The views of a scene show one set of named points, each view turned or mirrored, shifted and resized as a whole, with a little noise and some points left out.
In the rows, zero is written as 128.

Scene 1
View 1
zeloz: [ 95 183 140  87  96 136 123 100  72 194 109 122 121 129  86  75 125 130
 119 144 127 108 128  66 146 134 148 139 132 129  83  95  82 181 106]
Dova: [105 174 167  81  91  73 129  96  59 186 134 132 116 131 108 118 140 125
 141 137 149 106 134  70 167 106 135 157 157 150 124  96  75 185 110]
tobu: [126 173 103  72 103 159 137  89  98 120  89 106 146 137 121 112 118 115
 154 157  94 134 172 102 161 155  94 127 123 144  95 120  96 124  92]
Potef: [104 151 119  87 107 157 112  92  89 117  97 113 135 129 100 104 121 131
 167 147 113 121 158 113 155 133 104 155 128 141 102 114 104 117  96]
fupur: [ 81 169 124  98  89 155 122 118 145 146 102 116 121 143 119 124 107 123
 119 126 137 155 173  98 132 181 124 121 107 119 127  79 177 115  73]
Tep: [119 156 141 113 100 109 110  93  64 148 116 129 127 135 102 101 129 127
 178 141 150  92 156 104 159 124 103 147 137 152 127  98 102 126  81]
Veze: [ 84 183 130  83  89 148 130 113 124 172 104 115 120 137 112 111 113 122
 104 132 126 147 158  77 137 165 140 125 117 120 103  86 135 151  92]
bal: [ 80 124 123  42 118 164 108  86  82  68 101 102 134 114  94 124 128 143
 178 144  81 140 144 132 172  84 105 204 153 148  86 146  65 131 136]
bub: [ 40 143 171  94  92 119  93 121 103 158 128 128  97 124  82 117 124 149
 129 109 159 134 128  94 138 107 157 185 141 122 129  81 139 154 110]
vap: [110 160 129  93 105 139 113  90  64 148 104 119 130 129  90  84 126 132
 161 150 120 100 142  97 159 122 116 152 137 142  94 111  79 144  99]
Fadin: [ 84 168 145 112  99 142 102 108  78 185 110 126 114 130  74  71 122 136
 132 136 144 103 129  81 137 132 146 149 128 125  95  87 107 158  94]
lomud: [ 65 156 149  71 100 138 110 107  92 153 114 116 114 122  87 109 124 140
 128 129 125 132 130  90 149 112 147 175 142 129  99 100  97 167 120]
favis: [ 54 138 164  54 101 116 108 106  91 128 127 118 110 117  93 137 131 146
 141 120 125 143 127 103 159  85 144 203 159 138 115 111  92 167 135]
kolin: [136 175 126 116  94 111 128  94  88 153 107 127 135 148 125 109 123 114
 167 147 147 107 179  97 155 163  92 113 122 150 136  88 129 113  60]
Sido: [ 83 138 155  66  99  98 117 101  95 107 126 119 120 128 120 157 133 135
 167 124 135 142 158 117 168 100 110 187 156 152 143 109 111 133 112]
nuzi: [124 172 127  70 102 123 134  85  73 143 105 116 136 132 114 109 132 119
 155 154 109 116 155  91 168 129 107 143 142 150 102 116  72 153 103]
Fini: [106 166 129  81  98 130 126  98  97 135 105 116 130 135 118 120 124 121
 148 142 122 131 162  97 158 140 112 142 130 142 116 105 109 135  95]
Kotu: [ 98 157 124  97 102 147 113 100  93 135 101 116 129 133  99 101 119 131
 155 140 125 119 158 106 148 139 112 144 125 136 108 103 117 122  87]
View 2
Kotu: [143 135 106 150 119 100 105 159  96 102 151 121 121  93 147 153 138 116
 120  64 140 132 148 111 125 136 169 136 110 121 101  92 150 119 148]
lomud: [109 146 132 115 102 128 135 138 121 136 123 125 107  96 154 164 137  97
 132  93 154 156 137  77 130 119 168 151 118 109  91  91 148  92 150]
Tep: [170 103 120 154 139 112  91 173 123  99 156 142 132  85 134 174 136 104
 103  59 158 142 165 118 114 130 177 139  90 106 104  96 115  95 145]
kolin: [174 111  88 163 131  84  78 176  94 102 181 136 155  85 126 147 126 100
 109  51 160 116 167 144 144 127 156 139  85 117 124  99 109 135 139]
Sido: [132  97 101 149  90 144  87 151 133 119 116 148 136  83 136 165 173 100
 116  62 167 153 129  99 112  96 179 178  97  96  73 116 155 111 192]
zeloz: [117 156 138 101 129  95 145 150 104 133 158 123 110  98 154 169  98  86
 121  96 161 139 180  89 145 133 139 124 117 113 124  71 118  81 100]
Fini: [134 126  94 142 105 104  96 157  94 114 149 131 137  86 143 154 142 104
 116  65 159 128 156 109 131 118 150 149 106 112 103  97 152 120 153]
Dova: [128 106 136 106 117 129 120 157 143 144 135 156 136  84 132 185 124  65
 104  91 198 156 178  89 133  94 147 162  94  86 111  91  98  70 134]
bal: [102 123 115 146  89 144  99 154 101  80  97 127 102  90 175 185 188 142
  98  56 143 149 157  70  64 126 169 148 130 101  48  99 233  75 192]
vap: [136 129 131 133 130 110 112 163 104  97 148 129 114  92 156 178 132 111
 102  69 153 139 179  98 109 140 158 127 113 109 102  82 149  79 131]
tobu: [127 132  78 148 103  88  88 169  62  91 159 122 137  85 159 151 144 124
 100  47 153 109 181 114 120 131 128 133 118 119  99  90 188 120 150]
Fadin: [135 153 146 118 136 104 142 146 119 128 154 119 102 101 146 162 108  98
 134  96 142 149 150  95 141 142 173 129 110 122 118  77 111  92 117]
Potef: [140 130 104 157 116 106  97 163  92  87 145 124 120  91 156 161 150 126
 110  56 138 131 157 107 108 140 168 132 114 117  89  95 173 108 156]
bub: [130 142 138 125 107 138 137 127 150 148 120 129 103 101 134 151 139  88
 156 101 142 170  92  85 146 115 203 168 103 114  94 101 111 109 162]
favis: [ 97 129 137 112  89 155 132 132 144 142  97 138 105  93 152 175 157  93
 127  96 166 172 126  61 115  99 176 172 115  96  72  99 158  78 173]
View 3
Fadin: [133 149 123 137 162  87 112 138 123 139 124 133 141 124 138  87 106 148
 112 133 168 121 133 118 124  91 128 178 141 111 106 155 109 135 108]
Kotu: [147 120  99 121 157 100 117 140 125 123 109 116 119 137 123  88 135 122
 121 122 170 118 130 127 127 100 141 119 134 119 132 148 136 142 103]
vap: [141 137  86 122 159 110 101 124 122 127 100 121 138 139 133  64 122 127
 104 114 189 119 120 100 126  94 141 139 136 105 132 146 114 126 113]
lomud: [113 127 122 147 154  94 121 144 122 128 111 138 140 140 124  70 113 152
  92 119 163 125 146 100 145 110 172 160 135 109 133 166 123 150 103]
Veze: [132 147 125 126 133  80 137 175 112 141 136 130 106 143 111  97 129 133
 125 125 152 113 152 137 137  95 133 152 107 148 131 169 127 155 105]
Tep: [156 121  97  83 149 105 100 119 135 105  97 103 146 137 129  81 133 124
 115 127 188 141 123 132 123 103 134 142 153 104 136 139 112 123  95]
fupur: [148 119 134 114 139  77 146 181 124 128 136 116  89 136 102 124 145 125
 147 135 141 116 151 168 134 104 130 122 117 155 130 162 151 162  93]
nuzi: [138 140  76 105 136 113 106 138 115 123  97 116 134 155 120  52 134 115
 101 103 191 120 130 100 134  96 148 132 118 120 157 154 111 126 113]
Dova: [122 146 112  85 119 100 104 133 126 111 105 121 170 150 121  52 113 145
  81 115 187 151 147 109 144 110 156 201 137 111 148 165  78 125  97]
kolin: [170 132  92  65 129  98 114 144 131 109 111  94 120 142 115  97 149 107
 137 130 182 135 130 160 118  95 112 127 130 134 141 141 115 124  95]
favis: [100 104 130 143 152 102 121 133 126 114  97 142 156 146 117  57 110 161
  70 112 163 137 155  87 159 128 206 165 146  95 150 171 122 157  96]
bal: [123  87  76 156 174 128 111 122 119 115  73 130 127 153 120  43 137 121
  84  94 181 108 124  70 148 120 206  76 135  92 166 154 159 151 112]
Sido: [127  83 115  96 138 108 120 133 136  90  86 114 143 152 104  71 139 134
  90 116 169 149 149 121 156 133 195 127 149 107 168 158 134 151  82]
bub: [115 106 159 135 156  81 126 141 137 115 118 136 148 127 121  98 109 168
  97 139 145 142 156 128 146 126 176 179 159 103 121 165 125 161  82]
zeloz: [127 174 105 132 145  92 109 148 112 148 129 135 138 137 136  68 104 143
 106 119 178 114 133 103 126  82 120 188 119 123 116 161  95 129 120]
View 4
fupur: [117  80 130 128 142 131 142  83 118  71  81 151 121 110 103 208 158 123
 109 131  85  93 111 110  69  82 143 117 156 131 168 188 108 177  89]
bub: [ 63 123 157 152 147 157 138 172 145  93  70 126 144 122 122 174 113 109
 139 203 120 138 152 115  88  93 131 135 170 130 111 124 140 115 107]
Dova: [ 57 159 124 150 118 164  82 179 150 131 136 107 139 161 117 148 152 156
 126 158 162 162 174 125 132 106 135 104 125 104  77 106  88 116  74]
vap: [ 77 148 141 163 104 145  72 162  94 132 126 116 132  93 140 149 160 107
 105 128 103 160 142 144 159  99 111 129 129 111 110 143  71 122  91]
tobu: [ 85 107 139 144 117 105  70 115 100 107 137 132 121  91 140 155 185 121
  95  82  73 137 137 137 156 108 108 112 108 110 146 191  55 165  80]
Fini: [ 78 116 137 143 126 119  84 131 124 112 122 127 130 114 123 165 167 128
 109 121  99 137 145 125 131 108 123 111 124 116 131 170  83 154  88]
kolin: [115 133 111 148 101 120  58 115 103 148 122 113 132 126  70 186 187 128
  96 112 118 123 115 114 117 121 149  97 128 111 140 176  67 169 109]
Kotu: [ 90 122 142 153 116 125  86 138 102 117 106 126 131  92 123 169 162 104
 106 129  89 137 128 130 128 105 120 124 138 118 136 167  85 146 103]
Tep: [ 85 152 130 164 101 125  56 161 112 156 116 103 145 115  92 167 164 109
 108 142 123 149 133 121 133 127 134 113 133 112 116 151  81 137 124]
lomud: [ 56 122 157 151 135 155 119 166 129  90 107 131 132 109 158 155 134 118
 127 160 104 152 162 135 129  86 109 135 143 120 105 129 108 115  79]
Veze: [102 106 125 128 133 163 135 107 115  75 108 150 114 121 132 187 160 138
 109 125 102 116 130 127  96  70 134 118 146 123 138 154  90 153  55]
nuzi: [ 67 134 134 150 113 126  64 149 118 122 146 118 127 115 139 142 177 132
 107 108 106 155 156 138 161 110 116 111 108 105 111 155  61 141  73]
Fadin: [ 99 153 130 158 107 189 113 155  89 117  99 127 129 104 134 176 144 110
 110 155 117 143 130 140 120  68 130 137 160 123 107 114  92 108  83]
bal: [ 14  98 201 165 141  71  72 182 135 101 120 123 145  61 191 112 140  85
 123 135  51 181 178 145 190 132  65 142 107 114 125 184  92 127 112]
Potef: [ 77 117 156 157 115 107  75 141  99 121 111 122 134  80 134 155 163  96
 103 122  75 146 135 134 149 112 106 131 128 116 136 180  79 143 108]
zeloz: [ 96 154 118 151 106 203 109 150  89 108 128 130 119 117 150 165 159 132
 104 128 123 149 141 149 133  59 129 129 143 116  96 105  70 111  49]
View 5
Veze: [142 129 139 133 152 127  92 120 102  87 127 112 182 117 119  98 107 102
 116 120 159 156 113 147 129 105  88 156 119  75 122 135 118 107 118]
zeloz: [146 144 169 144 153 166 113 123  96 111 125 101 138 146 122 116  81  85
 127  98 166 132  99 168 168 125  77 148 104  91 135  99 125 123 133]
vap: [148 130 163 173 114 179 124 154 124 130 124 102 117 133 116 116 104 101
 138  99 151 125  97 140 143 119  93 122 129  94 132 114 116 131 141]
fupur: [145 122 125 140 137 107  81 126 123  80 116 117 187  99 111  92 124 129
 105 143 158 159 126 123  95  97 108 153 111  77 108 161 119 106 107]
Tep: [160 115 145 175  91 172 117 146 138 110 105 118 114 136 120 113 117  99
 120 103 158 115 116 118 124 133 111 125 124 120 122 126 129 151 136]
bal: [146 127 164 193  92 175 148 205 123 166 143 114 117  97 106 117 131 122
 143  92 107 143  89 130 120  98  98  89 222  54 159 122  75 112 142]
Sido: [167 109 130 169  85 146 126 162 117 107 116 146 142 109 123 107 144  99
 106  89 127 137 122 117 110 128 119 113 209  96 150 130 102 137 123]
lomud: [162 145 162 152 137 147 120 145  96 122 123 124 141 120 116 118 104 106
 101  94 146 136 109 156 142 124  92 130 170  78 156 103 100 115 119]
kolin: [145  97 122 165  92 162  99 133 142  83 109 111 143 130 125  94 127  93
 137 119 161 132 120 106 115 118 110 141  94 115  96 153 142 146 136]
Fini: [145 112 137 160 109 155 113 147 119 102 125 115 153 118 120 100 123  98
 133 109 144 146 110 126 124 114  98 133 142  87 123 136 117 127 134]
nuzi: [138 107 143 167 103 183 126 154 116 114 132 105 136 131 127 104 112  80
 155  90 141 139  95 134 146 117  89 128 146  91 129 122 118 132 150]
bub: [183 160 161 144 143 115 110 129  95 108 100 149 142 119 110 128 109 120
  53 104 158 125 131 154 123 139 111 135 173  92 167 103 103 123  94]
Fadin: [158 153 172 151 150 152 110 129 111 117 111 110 128 139 112 123  88 109
 100 110 169 121 110 157 146 128  92 142 106  96 137 103 119 126 120]
Potef: [143 123 152 177 104 166 121 168 137 131 126 103 131 112 111 108 123 121
 137 115 141 138 100 124 116 103 101 118 140  81 123 137 107 120 135]
favis: [172 144 160 157 126 144 132 156  88 125 122 143 136 116 117 124 115  98
  88  77 130 133 112 154 142 133 100 116 218  81 178  95  88 121 116]
tobu: [125 104 137 169 107 172 114 162 131 116 141  92 156 110 119  90 124 102
 171 115 135 156  94 123 123  92  88 128 128  70 107 151 113 116 147]
View 6
tobu: [145 120 133 111 139 122 141 110  97 121 145 146 132 106 119 133 107 132
 110 126 140 181  80 119 114 157 132  92 102 134 114 163 145 180 138]
favis: [137 114 123 133 115 104 115 107 144 155 142 120 142 146 117 157 121 137
 127 120 108 150 149 158 114 136  90 134 135  94 104  98 152 147 152]
Fadin: [132 129 121 112 146 111 158 101 132 142 136 141 148 107 119 153 136 136
 118 131 152 137 158 129 114 147 120 117 115 104 148 132 142 128 106]
kolin: [141 144 144 149 138 120 149 120 114 141 137 157 141 110 120 156 135 133
  84 149 166 172 111 114 114 160 134  91  89 147 143 191 133 154 133]
Dova: [162 129 152 151 118 110 125 135 134 163 124 135 153 126 115 163 144 138
  95 122 125 152 177 131  98 155 102 122 114 127 116 127 157 147 109]
Kotu: [132 131 123 125 142 116 148 100 120 137 149 143 139 116 120 146 120 133
 113 136 152 163 108 131 118 147 124 102 107 118 132 156 138 152 141]
fupur: [106 130 114 123 126 101 149 103 133 108 122 147 123 124 125 159 117 119
 100 156 140 162  93 112 144 153 152 103 115 134 172 167 104 132 154]
zeloz: [149 121 133  99 142 114 156 115 121 134 122 141 146  97 118 145 133 137
 115 120 140 141 162 117 107 157 125 114 115 116 138 123 149 138  84]
Fini: [140 127 134 131 129 114 135 115 117 134 137 141 136 121 119 148 120 131
 104 133 136 168 108 126 116 153 124 105 108 130 125 154 140 159 141]
nuzi: [160 121 144 125 133 122 134 121 106 143 142 142 143 111 118 140 120 137
 108 119 135 173 118 126 101 156 115 105 106 129 106 146 158 174 123]
Potef: [136 126 122 121 144 120 145  96 112 142 159 141 138 114 117 138 115 136
 120 130 152 170  97 138 112 145 118 100 106 114 115 154 148 166 150]
Tep: [145 142 139 154 144 118 144 110 122 164 154 147 150 118 115 155 137 141
 100 136 166 163 132 136 103 148 110 101  97 126 123 169 150 151 135]
Sido: [137 130 134 163 113 109 111 115 134 159 149 129 139 151 117 159 121 135
 107 134 124 173 114 152 115 140  98 117 116 119 104 144 144 161 179]
Veze: [124 121 121 108 125 102 146 114 128 109 114 140 128 116 123 154 119 124
 104 139 126 154 121 110 131 158 144 111 121 130 157 140 120 139 123]
bub: [114 131 112 141 122  97 133  99 159 153 136 127 144 145 120 169 135 133
 117 143 130 137 158 150 127 136 107 131 131  98 145 120 129 117 153]
vap: [149 126 132 119 147 123 148 104 112 150 152 142 147 106 116 140 127 141
 118 121 152 159 131 135 103 148 111 106 106 112 114 143 158 158 119]

Which points are out of place in each view (at most two, in the order of its rows)? Write - if all are in place.
view 1: zeloz, favis
view 2: -
view 3: bal
view 4: fupur
view 5: bub
view 6: -

Scene 2
View 1
Ton: [100 111 129 108 157 132 132 135 118 106 131 106 128 166 108 111 130 109
 110 124 132 116 120 135 104 125 120 127 142 106 126 134 112 131 102]
Dop: [129 128 109  87 174 132 119 102 105 139 137 130 147 144 130 115 127 116
 132 102 133 108 147 122 120 146 120 121 138 107 114 127 126 122 116]
pera: [138 130 120 141 183 147 108 121 126 141 136 131 146 123 138 122 142  97
 130 123 137 102 140  95 140 132 119 100 135 108 125 103 123  91  89]
nufi: [145 114 141 138 175 113 100 129 113 107 137 108 129 146 119 108 150 109
 121 107 112  91 102 136 134 110 122 107 129  83 115 151  89 114  91]
ren: [108 124 101  77 160 134 133 118 108 130 134 122 146 168 120 109 119 125
 124 102 133 118 145 124 109 151 126 133 146 111 116 133 135 146 113]
Boza: [126 119 125 124 171 131 113 133 120 118 134 116 140 150 120 112 139 109
 119 114 126 102 123 119 125 127 126 112 139  99 121 134 111 122  94]
viviz: [ 75 113 100  85 166 154 151 149 138 140 133 124 154 161 125 115 122 106
 115 129 149 128 165  93 100 165 148 116 172 135 128 112 142 138  98]
levuv: [ 84 100 134 108 156 132 141 149 126 102 130 101 126 170 104 110 131 104
 103 131 133 118 118 134  97 125 130 122 152 112 127 140 106 135  98]
dofi: [135 140 116 126 166 154 113  94 110 135 132 133 139 128 131 127 128 103
 131 128 151 110 140 108 131 129  92 123 118 110 128  84 137  84 110]
fatap: [115 114 135 107 165 132 128 114 112 114 131 111 127 146 115 118 132 102
 119 124 136 112 121 136 112 122 109 119 132 107 123 127 108 107 110]
kana: [106 141 106 124 143 164 127 115 115 120 127 126 136 158 116 122 115 112
 117 136 155 124 142 105 116 133  99 141 126 116 134  82 155 114 104]
tige: [100 120 103 113 177 153 130 152 141 146 136 131 159 148 135 115 131 106
 122 123 142 117 161  81 120 158 150 104 167 126 125 112 139 130  87]
Gifo: [110 122 124 140 152 146 118 144 126 107 129 113 133 163 112 113 130 109
 110 131 137 112 120 113 119 122 118 125 135 105 130 113 127 125  88]
ribo: [101 133 111 128 153 165 130 125 126 127 128 125 138 150 122 125 122 102
 116 142 158 123 146  97 117 137 109 127 137 123 135  82 148 106  98]
View 2
levuv: [112 102 113 134 159 125 124 165 139 117 172 139  86 133 179  83 176 153
 159 162 167 124 136 184  34 128 185 127 113  70 130 122 155 119  96]
tige: [ 83 156 133 148 152 134 201 152 117 111 150  97  82 171 148 130  57 176
 175  98 158  98 109 161  60 105 161 122 125  70 150  58  90 155 129]
kana: [ 58 128 147 151 119 135 130 100 121 149 150 145  86 132 142 123  86 174
 179 123 122 138 151 142  98 142 123 137 133 147  98 130 117 163 116]
Gifo: [ 89 123 137 143 171 119 138 124 121 130 163 144  99 139 170  83 119 168
 185 128 161 120 146 157  65 137 159 153 130  96 122 134 127 136  74]
dofi: [ 66 138 118 117 145 128 167  58 127 159 136 157 113 100 166 155  74 146
 179  77 130 138 156 140 105 138 130 120 189 126 119 138 100 169 109]
Dop: [110 119 130 115 138 122 158 120 159 125 120 100 128 107 160 158  99 154
 161  84 139 138 101 149  55 121 144  97 185  82 132 118 132 154 141]
ren: [116 107 147 135 116 126 128 157 164 112 127  81 111 128 147 140 116 171
 154 117 138 139  93 153  41 121 142 102 148  89 122 111 148 146 151]
fatap: [104 105 104 110 147 122 136 111 145 141 150 150 110  94 181 129 153 137
 157 123 149 142 139 166  62 136 166 108 168  92 123 143 144 138 111]
Boza: [116 119 124 120 185 112 157 124 140 121 149 123 125 122 181 106 116 154
 180  98 168 122 120 160  47 129 165 133 165  66 143 128 132 133  84]
pera: [ 78 154 111 119 186 122 204  77 117 140 148 148 114 121 174 140  62 147
 189  67 160 108 141 150  84 123 156 128 181  81 152 109  87 156  94]
viviz: [ 79 140 127 154 110 148 173 184 124 111 158 100  52 172 135 137 102 174
 153 145 141 113 112 176  55 106 168  99  95  85 132  52 111 152 166]
nufi: [140 108 115 101 225  96 153 102 146 120 149 136 158  97 206  93 137 138
 187  83 184 122 128 161  33 132 171 140 199  42 156 160 146 120  48]
View 3
levuv: [158 156 109 115 126  89 161 135 108 150 142 120 114 141 152 131 139 123
 138 151 128 150 136 129  68 121 103 121  76  73 100 103 153 144 125]
ren: [125 158 115 129 104 144 145 115  88 114 146 109  96 129 129 133 106 119
 150 122 129 122 120 119 125 114 122  91  87  85  99 144 138 132 118]
dofi: [ 98 143 100 138 116 137 143 119 151 122 137 151 105 142 114 167  85 147
 130  87 110 135  93 105 147 141 118 135 149 149 133  86 142 163 116]
Dop: [114 140 118 141 120 148 154 109 115 127 152 125  77 127 115 147 102 121
 138 104 121 122 112 103 140 126 127  99 107 112  99 131 139 135 104]
tige: [ 87 150 110 150 111 116 128 144 132 122 170 134 119 145 175 151 106 124
 137 149 155 147 169  95 146 147 156  90  95  92 127 139 156 152 123]
Ton: [154 153 107 123 122 104 158 126 104 142 140 122 110 134 140 136 126 126
 138 133 118 139 125 126  83 122  97 126  88  85 101 104 147 143 117]
kana: [109 171  91 124  92 134 125 135 124 102 126 130 138 149 137 150  88 149
 148 113 117 138 107 128 129 127 111 133 130 123 143  95 144 161 140]
fatap: [140 143 113 116 131 116 168 118 126 149 132 131  94 138 116 148 118 129
 134 112 112 141 100 119  93 122 111 123 108 110 102  95 149 145 118]
Gifo: [139 155  94 144 112 101 139 141 117 130 149 133 126 137 154 147 116 136
 133 131 116 142 135 122 102 138  89 144 105 100 123  87 144 159 114]
ribo: [ 97 164  95 121 102 118 126 145 145 113 132 139 144 159 155 156  96 147
 142 130 133 153 123 119 127 135 132 125 124 120 146  97 158 165 148]
nufi: [163 122 114 171 151  94 175 114 119 166 172 141  70 108 128 148 131 117
 108 110  99 130 132 101  96 147  70 153 102 101  87  79 135 146  65]
View 4
dofi: [141 184 157 119 157  74 126 128  85 140 165  98  91 133 106 144 154 107
 155 133  90 174 158 137 120 149 102 126 168 145 168  93 107  95 138]
Dop: [137 138 138  87 137 105  92 142  93 149 137  98  78 160 106 137 163  99
 149 123 141 159 141 118 129 119  70 133 169 144 120 106 103 157 111]
viviz: [125 127 168  56 155 115  74 122 129 154  54  54 120 160  81 173 103 148
  72 121 149 117 124 103  68 131  76 116 152 136 138 101 111 139  74]
ribo: [133 173 160  96 167  94 122 122 116 144 119  81 115 136 105 161 121 136
 101 130 101 148 157 138  75 144 112 112 151 150 180  91 117  89 110]
fatap: [115 150 134  86 174 120  98 126 115 145 160 125  58 169  99 118 164  98
 103 124 127 159 143 133  89 133  85 105 133 141 139  96 103 146 152]
kana: [143 168 137  91 163 102 131 134 117 138 138  84 111 135 121 164 130 121
 106 115 111 167 176 149  78 134 125 116 148 159 186  87 122 103 104]
Ton: [111 132 117  79 167 147 102 130 147 154 136 130  68 167 117 115 148 122
  65 124 130 128 150 146  65 112  95  87 122 151 131  98 115 147 130]
tige: [124 135 174  86 135  96  95 125 120 159  60  64 121 149  92 160 111 159
 103 143 115  93 125 104 100 125  72 114 170 133 127 111 109 111  79]
ren: [140 117 124  64 136 129  88 146 116 151 112  88  87 163 112 150 144 108
 114 110 164 152 149 126 103 106  82 126 157 151 125 103 115 176  85]
nufi: [ 97 133 113 129 146 128 111 136 121 167 171 168  38 167 126  71 195 118
 126 163  92  99 142 142 131  96  67  87 143 145  85 115 101 133 162]
pera: [120 170 170 131 144  74 121 121  90 155 136 105  95 139 101 127 153 135
 150 161  73 116 135 121 134 134  80 117 173 135 132 109 100  84 136]
Gifo: [116 145 127 104 156 126 124 131 139 156 131 121  87 147 127 122 144 139
  84 141 101 113 161 150  79 113 103  89 135 152 142  99 117 107 122]
Boza: [110 134 128 111 143 119 108 135 123 161 137 129  70 158 116 109 161 128
 114 147 107 108 142 136 113 107  75 101 149 143 109 111 108 129 130]
levuv: [ 97 123 126  72 174 153  89 124 153 158 121 128  64 176 106 113 146 131
  48 126 135 114 137 138  55 116  83  80 113 147 120  99 110 152 133]
View 5
fatap: [105 124 131 126 146 105 131 122 151 140 135 119 141 140 138 140 135 100
 161 132 128 142 114 138 120 131 145 124 138 131 133 129 137 153 109]
nufi: [ 93 144 110 107 147 130 165 136 129 159 129 120 145 168 142 136 148 112
 191 107 109 144 133 152  98 128 144  95 128 118 143 136 158 154 100]
ren: [139 135 106 128 130 117 141 114 162 132 157 122 130 105 148 136  95 110
 138 111 144 155 115 120 115 110 157 133 133 120 152 124 154 159 130]
Ton: [108 128 144 125 135 115 145 122 146 142 139 112 146 126 149 151 120 111
 161 123 130 144 125 129 112 111 147 103 145 132 140 136 133 164 109]
viviz: [121 136 132 139 132 107 140  89 153 130 146 130 124  73 121 122  79 124
 130 133 129 156 126  90 112 104 145 126 129 146 135 137 125 198 118]
pera: [ 94 152  94 120 160 112 151 103 131 155 121 143 131 146 103  96 131 122
 157 134 108 150 131 123 105 136 130 136 109 136 125 130 143 156 105]
dofi: [106 139 109 127 160  98 133  99 138 149 119 141 142 156 116 105 135 116
 134 149 132 145 122 127 121 135 125 155 125 134 115 122 137 122 115]
ribo: [107 138 138 135 149 100 137  89 139 147 119 136 145 124 118 116 111 128
 123 152 137 146 130 106 118 113 123 139 134 148 113 132 121 145 115]
Boza: [104 144 116 117 143 122 156 118 134 151 133 126 141 140 134 130 126 118
 166 117 119 146 131 131 103 117 142 109 129 127 138 135 146 159 107]
Dop: [125 139  93 126 143 110 140 115 154 139 146 131 130 131 133 121 117 106
 146 119 131 153 113 128 116 129 149 143 125 119 143 121 155 149 122]

Which points are out of place in each view (at most two, in the order of its rows)? Write - if all are in place.
view 1: fatap
view 2: tige
view 3: ribo
view 4: Ton
view 5: ren, pera
